Points on a hilly landscape, in no order, each with its height.
From any point a ball rolls to the lowest of the 2 points nearest to it. It stops when none of these is lower. Distance is the straight distance between rows; heights are no part of it.
nane: 121  132  124  83  85  132  175  146  191  165  116  179  158  118  136  143  96  100  123  151  (h 464)
Duka: 137  151  138  123  165  100  109  120  145  100  136  85  90  202  124  117  143  84  165  145  (h 467)
Bodor: 116  161  153  143  134  99  114  144  157  80  205  165  116  146  126  87  181  125  81  158  (h 251)
Foz: 132  65  177  171  161  133  123  130  116  119  154  108  155  180  145  85  134  133  145  174  (h 523)
semag: 103  127  98  150  158  157  99  121  127  180  92  167  112  110  96  136  90  130  81  67  (h 433)
zum: 157  165  102  105  137  102  98  116  148  55  129  102  120  151  95  95  158  31  102  163  (h 446)
konit: 164  152  197  119  130  113  134  107  147  107  143  104  109  84  102  107  236  113  171  158  (h 236)
fof: 100  135  130  125  170  150  101  139  127  184  123  118  116  153  142  144  99  48  124  174  (h 431)
Kem: 126  108  126  146  99  138  129  117  157  67  142  141  88  68  86  74  191  119  128  131  (h 385)
Gure: 137  156  135  96  74  100  154  163  196  91  153  178  89  105  140  156  130  114  98  57  (h 386)
vigav: 121  110  147  145  103  134  154  56  139  151  96  162  104  134  86  87  106  113  211  135  (h 229)
pofi: 134  86  104  88  122  137  129  155  145  119  101  97  198  170  170  130  74  96  139  169  (h 336)
Gilo: 126  167  80  109  151  95  102  136  100  85  168  127  121  86  122  147  131  142  62  105  (h 291)
Far: 144  128  152  107  108  92  155  112  135  45  110  74  135  146  112  123  176  152  205  145  (h 96)
Daf: 119  169  107  93  95  109  141  137  156  105  128  117  87  118  127  160  152  108  159  145  (h 142)
Gubef: 151  100  212  162  99  125  187  110  150  153  121  143  141  121  125  91  182  171  205  152  (h 341)
zafi: 118  138  115  99  150  184  116  154  154  116  63  170  163  113  88  101  98  145  50  46  (h 519)
suv: 140  143  90  159  125  94  112  142  96  130  147  109  88  158  162  180  135  182  105  74  (h 518)
fugo: 139  105  149  99  112  116  143  136  128  106  157  96  179  149  148  138  158  123  156  233  (h 294)
deviv: 175  80  106  127  151  108  134  174  116  126  157  100  119  117  159  92  126  72  43  114  (h 384)
Zepi: 94  162  120  167  119  138  131  123  78  236  88  142  110  149  135  156  82  105  120  121  (h 460)
Kizu: 148  159  142  106  108  81  162  124  98  59  155  75  146  103  123  136  185  156  158  178  (h 159)
bosa: 125  137  211  147  120  128  158  121  148  171  155  155  152  165  139  127  163  117  172  219  (h 375)
Peke: 116  171  92  116  92  102  156  123  123  171  89  141  127  169  137  178  66  145  160  86  (h 497)
gimo: 111  154  153  138  168  139  96  76  132  115  138  128  68  109  79  136  166  158  196  105  (h 225)
tupa: 157  161  216  132  183  79  116  115  143  108  137  88  112  179  130  116  196  143  197  107  (h 490)
zasun: 136  154  123  59  142  169  146  152  190  103  67  145  151  134  89  107  93  115  76  47  (h 512)
Mafed: 160  169  171  118  169  81  107  109  138  70  176  84  95  189  136  122  170  113  165  132  (h 478)
Puzuf: 85  134  89  109  144  168  105  106  131  158  46  126  132  114  90  135  68  99  151  115  (h 197)
bozet: 123  99  112  88  173  135  73  118  145  71  149  129  185  137  119  93  102  76  94  180  (h 377)
kub: 94  131  110  115  141  136  116  128  133  166  157  167  141  117  134  168  96  162  131  147  (h 269)
piruv: 168  86  141  91  115  123  145  141  197  122  196  189  139  118  169  121  137  111  116  158  (h 178)
gomug: 128  156  165  186  118  99  147  148  99  130  133  94  82  142  124  146  205  188  149  102  (h 182)
letu: 97  149  105  93  180  148  64  145  105  77  128  115  192  127  124  98  103  88  56  162  (h 390)
Vofu: 98  180  118  105  170  161  93  185  108  152  74  126  167  160  152  139  91  106  65  109  (h 77)
kul: 91  180  137  116  160  164  102  139  110  182  71  160  168  170  139  137  53  86  97  104  (h 121)
vaka: 102  150  119  87  154  135  118  134  144  158  135  178  194  155  138  170  53  162  90  109  (h 295)
pida: 113  144  121  128  145  134  101  173  112  133  158  132  142  92  137  99  154  65  26  181  (h 177)
zeten: 103  141  152  118  136  110  142  154  97  132  164  96  158  151  148  168  152  172  146  205  (h 266)
kas: 127  127  130  124  156  125  111  127  128  135  192  148  108  132  146  140  132  153  133  140  (h 239)
Dulud: 99  151  104  135  133  143  119  161  155  157  122  163  83  88  103  124  136  100  69  89  (h 417)
Diz: 122  106  105  131  145  114  112  149  87  78  129  71  167  157  135  94  120  134  105  160  (h 347)
Gele: 88  127  152  166  111  121  138  79  63  185  98  136  155  175  117  137  82  153  176  147  (h 612)
gimu: 150  111  116  142  128  156  110  106  128  174  163  162  52  43  140  170  156  167  139  75  (h 502)
fis: 155  98  135  189  108  152  123  99  126  157  143  159  49  78  135  128  150  171  151  51  (h 514)
bibu: 86  169  163  169  135  123  128  144  133  125  127  125  97  141  87  109  194  120  126  162  (h 298)
bage: 169  137  165  141  109  121  151  74  121  170  167  155  87  139  163  147  112  169  214  85  (h 580)
biloz: 146  62  126  73  169  151  129  140  182  144  134  139  150  113  123  124  83  71  85  113  (h 351)
pepom: 94  139  80  173  96  176  117  149  80  155  24  114  155  135  124  131  109  165  107  99  (h 404)
Gal: 145  170  164  149  142  99  90  97  90  59  157  93  72  93  105  144  190  179  146  76  (h 297)
mav: 97  116  111  136  141  143  119  74  115  164  70  131  117  147  91  116  61  93  190  128  (h 230)
nobod: 131  92  196  135  181  130  115  94  139  111  158  125  162  170  125  100  140  158  185  177  (h 515)
Sefi: 123  158  127  149  128  110  123  146  110  69  170  127  147  104  110  74  177  102  51  187  (h 216)
sibi: 138  79  106  205  109  144  124  112  119  139  138  167  87  101  128  115  147  190  111  64  (h 524)
vagen: 87  168  129  88  122  171  104  157  173  126  92  167  185  132  124  117  120  67  89  172  (h 487)
ded: 127  126  140  115  126  132  126  169  165  158  184  172  140  123  159  122  148  77  63  185  (h 134)
tig: 154  144  198  156  93  133  148  90  131  159  155  138  111  100  137  143  175  224  210  84  (h 589)
Fuzo: 163  117  224  119  197  91  117  108  148  115  134  102  174  158  123  97  205  139  192  172  (h 503)
Lagor: 150  104  123  133  103  101  149  126  121  60  116  67  116  159  130  124  139  160  199  104  (h 151)
Mobe: 128  90  117  109  142  149  127  147  119  155  83  108  202  178  171  134  35  112  131  121  (h 329)
zomal: 125  142  89  102  111  114  133  152  152  105  111  109  109  132  130  130  122  106  130  109  (h 92)
tuku: 79  146  138  187  134  148  114  153  103  165  141  145  97  114  108  125  165  149  99  151  (h 327)
guti: 142  83  119  149  150  121  134  125  99  180  122  113  136  189  173  135  52  124  154  121  (h 307)
Pena: 142  150  176  136  166  121  71  72  111  85  139  90  85  102  102  152  174  197  200  61  (h 265)
rivid: 110  117  61  170  102  144  114  101  104  154  82  128  115  96  122  186  138  212  107  89  (h 437)
doz: 82  156  98  96  182  130  73  126  92  106  137  92  148  114  107  141  120  104  102  186  (h 405)
tisiv: 116  190  111  90  125  83  128  108  106  41  167  112  152  94  94  138  159  147  130  185  (h 200)
pilon: 136  168  107  105  72  102  186  138  157  170  86  139  101  157  141  158  80  93  171  97  (h 488)
Dab: 162  141  128  34  151  149  148  164  185  90  96  105  163  154  114  111  96  86  61  70  (h 505)
Muz: 89  142  177  158  85  138  156  144  148  155  163  183  166  156  149  117  133  134  121  203  (h 393)
zubin: 100  174  84  148  137  108  90  144  89  64  134  106  132  137  102  116  149  162  75  111  (h 317)
lisar: 146  60  118  85  155  144  109  147  167  116  151  140  175  112  137  97  106  66  68  159  (h 363)
mig: 112  137  127  89  74  123  179  116  147  176  117  213  180  118  120  141  61  152  117  111  (h 452)
Divu: 121  141  93  85  133  143  133  181  129  135  81  110  160  132  142  141  93  121  83  100  (h 16)
Soki: 93  178  118  110  127  171  121  124  94  193  21  141  160  146  122  131  53  83  131  101  (h 157)
Fubib: 127  69  110  158  99  154  157  126  123  146  59  83  114  128  119  98  107  102  182  137  (h 281)
buda: 77  175  109  78  101  145  126  144  177  125  120  175  155  94  106  144  130  108  117  181  (h 477)
Keber: 180  113  147  141  97  121  147  142  157  128  164  123  54  116  177  112  161  100  146  93  (h 365)
Zabu: 156  73  109  158  116  114  148  126  124  167  138  176  158  156  164  144  69  195  82  60  (h 554)
dusil: 126  173  120  87  102  121  158  177  190  130  128  162  91  101  118  151  133  101  62  55  (h 400)
Zogog: 136  148  93  142  127  105  133  132  106  172  127  118  98  168  162  196  96  166  144  87  (h 508)
Zoded: 160  76  119  88  109  109  148  130  151  80  142  95  176  175  167  122  120  120  174  188  (h 316)
buler: 188  133  145  80  131  103  113  106  129  75  238  134  121  78  177  129  146  153  133  126  (h 234)
topo: 133  90  126  150  95  145  143  145  158  113  142  143  100  79  113  75  191  92  107  166  (h 401)
vonov: 163  140  163  150  103  109  106  117  113  61  175  112  70  113  147  128  169  172  150  66  (h 323)
tebip: 157  120  132  90  110  129  139  108  150  105  154  114  105  80  125  132  175  112  178  168  (h 192)
zugar: 150  88  125  137  109  128  170  148  129  178  142  136  125  138  177  138  97  133  152  132  (h 280)
ribom: 131  114  94  120  113  139  149  132  117  202  139  144  83  54  147  204  136  167  136  113  (h 489)
pasak: 113  101  97  157  122  136  99  104  114  58  143  141  99  61  81  103  170  180  111  90  (h 360)
Lor: 167  144  96  104  143  83  116  117  85  75  195  113  106  71  151  160  130  150  98  106  (h 268)
rifug: 144  82  95  170  148  125  117  161  106  172  156  144  126  129  165  153  119  177  41  75  (h 544)
guka: 106  113  132  129  88  126  157  92  120  199  125  212  141  111  115  120  72  135  132  116  (h 440)
zipe: 170  100  100  130  148  86  127  156  98  77  158  75  130  154  160  90  117  108  85  118  (h 368)
genin: 57  111  153  129  146  149  114  96  108  112  104  114  180  126  89  145  122  154  185  197  (h 627)
sede: 129  105  160  183  94  134  177  131  131  155  132  146  107  137  131  95  150  143  159  145  (h 314)
Kasi: 98  132  87  132  139  138  98  160  65  103  82  53  171  163  135  132  109  149  115  145  (h 367)
vivad: 71  139  150  171  80  149  137  111  97  192  129  220  167  117  118  109  96  145  96  141  (h 425)
Fakag: 177  156  86  80  145  107  121  134  140  82  118  95  135  107  112  112  129  13  65  151  (h 435)
Ginit: 148  93  91  169  102  117  136  137  88  106  88  57  81  135  132  140  142  162  158  71  (h 209)
Fari: 135  63  135  153  112  161  137  130  148  144  89  115  137  148  131  87  123  57  149  180  (h 310)
Pufez: 146  134  124  118  163  112  97  106  144  78  116  81  97  161  93  97  163  50  148  161  (h 456)
Puf: 146  139  168  127  147  102  105  106  168  47  206  156  128  153  116  82  179  145  135  150  (h 277)
gubur: 192  106  156  140  122  128  126  87  143  161  185  169  81  123  189  141  92  163  179  42  (h 571)
domal: 196  129  140  126  121  101  145  133  104  102  164  63  75  106  168  122  176  87  140  133  (h 388)
vikup: 137  84  122  129  123  173  98  130  175  126  95  131  156  141  111  93  133  23  121  191  (h 330)
fetak: 144  93  132  73  190  164  132  123  158  174  97  125  153  145  105  137  36  87  94  71  (h 334)
Rirur: 90  141  71  158  135  137  77  124  101  80  112  127  123  99  75  113  158  175  73  100  (h 337)
zuler: 102  124  154  171  119  113  157  86  71  169  77  108  150  165  104  163  117  196  209  144  (h 606)
div: 114  77  65  160  105  166  116  135  105  153  62  129  147  79  113  136  117  188  76  83  (h 422)
kipu: 180  145  101  102  115  92  160  136  90  101  157  72  111  72  153  147  153  84  116  168  (h 406)
Felup: 87  77  111  122  132  158  108  98  138  90  119  146  164  105  94  109  103  165  162  157  (h 634)
sasat: 176  60  124  144  131  121  147  105  134  171  167  181  111  119  169  148  82  178  135  52  (h 563)
gar: 100  131  103  161  102  141  154  121  80  225  105  136  107  105  138  193  109  166  152  140  (h 475)
fotig: 151  183  117  129  123  88  148  116  112  38  172  117  166  96  107  98  166  103  82  205  (h 233)
Kenum: 131  127  146  79  169  140  138  104  139  176  128  176  184  169  115  150  24  137  85  67  (h 315)
Fibo: 132  113  119  171  128  129  136  156  78  135  146  91  86  85  126  111  187  133  96  142  (h 356)
fazib: 132  130  167  160  114  103  162  82  95  148  100  115  131  140  115  169  154  232  225  107  (h 599)
dudi: 116  127  143  141  144  143  116  74  159  116  135  159  87  123  88  107  133  133  192  122  (h 187)
Numis: 100  169  150  159  123  102  150  147  92  155  133  101  117  156  125  178  175  200  157  151  (h 227)
suri: 174  104  139  136  86  111  132  140  139  85  161  123  65  108  171  128  140  146  143  65  (h 346)
losiz: 156  133  217  130  112  120  175  102  165  163  135  145  149  151  128  115  183  140  217  187  (h 359)
Fivag: 144  153  118  56  92  127  191  158  197  166  91  136  125  123  125  169  89  79  121  99  (h 476)
rumuk: 152  121  140  89  132  114  129  128  165  104  232  176  140  114  171  127  144  150  120  160  (h 204)
Dupod: 131  89  76  149  90  140  158  135  112  135  51  79  116  144  129  128  93  141  176  91  (h 252)
Gepug: 147  57  96  162  150  127  102  141  111  125  166  148  125  104  145  116  125  181  63  83  (h 536)
Lep: 59  174  161  169  97  159  130  136  128  171  124  190  159  144  119  106  114  109  108  169  (h 410)
dof: 78  160  95  171  117  151  107  138  72  147  60  89  163  171  124  161  112  178  133  133  (h 387)
vabur: 60  120  116  126  115  188  98  116  137  96  71  157  197  111  95  93  94  132  137  155  (h 640)
Lir: 110  142  100  92  183  136  79  136  104  138  114  66  127  145  129  146  108  49  114  181  (h 418)
mal: 144  80  97  147  142  133  123  163  97  141  124  86  99  76  130  88  145  77  70  135  (h 379)
sitop: 65  106  149  144  121  157  119  91  88  150  110  132  209  156  127  140  64  133  179  177  (h 620)
fede: 158  111  125  119  96  100  125  150  161  66  149  144  74  93  142  127  128  119  95  38  (h 366)
Pasaf: 130  162  180  154  133  107  140  130  151  101  119  108  77  126  84  98  228  100  151  145  (h 270)
lod: 111  151  133  146  164  132  128  133  106  215  126  111  69  157  142  161  111  89  155  152  (h 445)
lum: 103  137  86  181  122  139  115  98  116  155  82  138  77  128  90  146  118  154  142  75  (h 449)
fuban: 138  157  142  79  134  162  138  180  187  136  88  156  165  167  141  97  109  60  56  115  (h 496)
gura: 163  128  85  83  119  112  144  168  114  118  107  67  150  104  146  126  127  48  82  174  (h 423)

Call two points neighbours if one is among the 2 nearest of the other. Go from one point of each pair to the other, from neighbour to neighbour, staying as low as possible. Name the highest point that can't be avoided.
gomug, zugar => pofi
Diz, dudi => deviv
dudi, Divu => mav
Far, ded => fotig

For each start below, name the point where the ball stops.
vikup => Far
fof => ded
pilon => zugar
rivid => Diz
mal => Divu
pofi => gomug
mav => Divu
Dab => zugar
Kenum => ded
Muz => zugar
genin => ded
sibi => ded
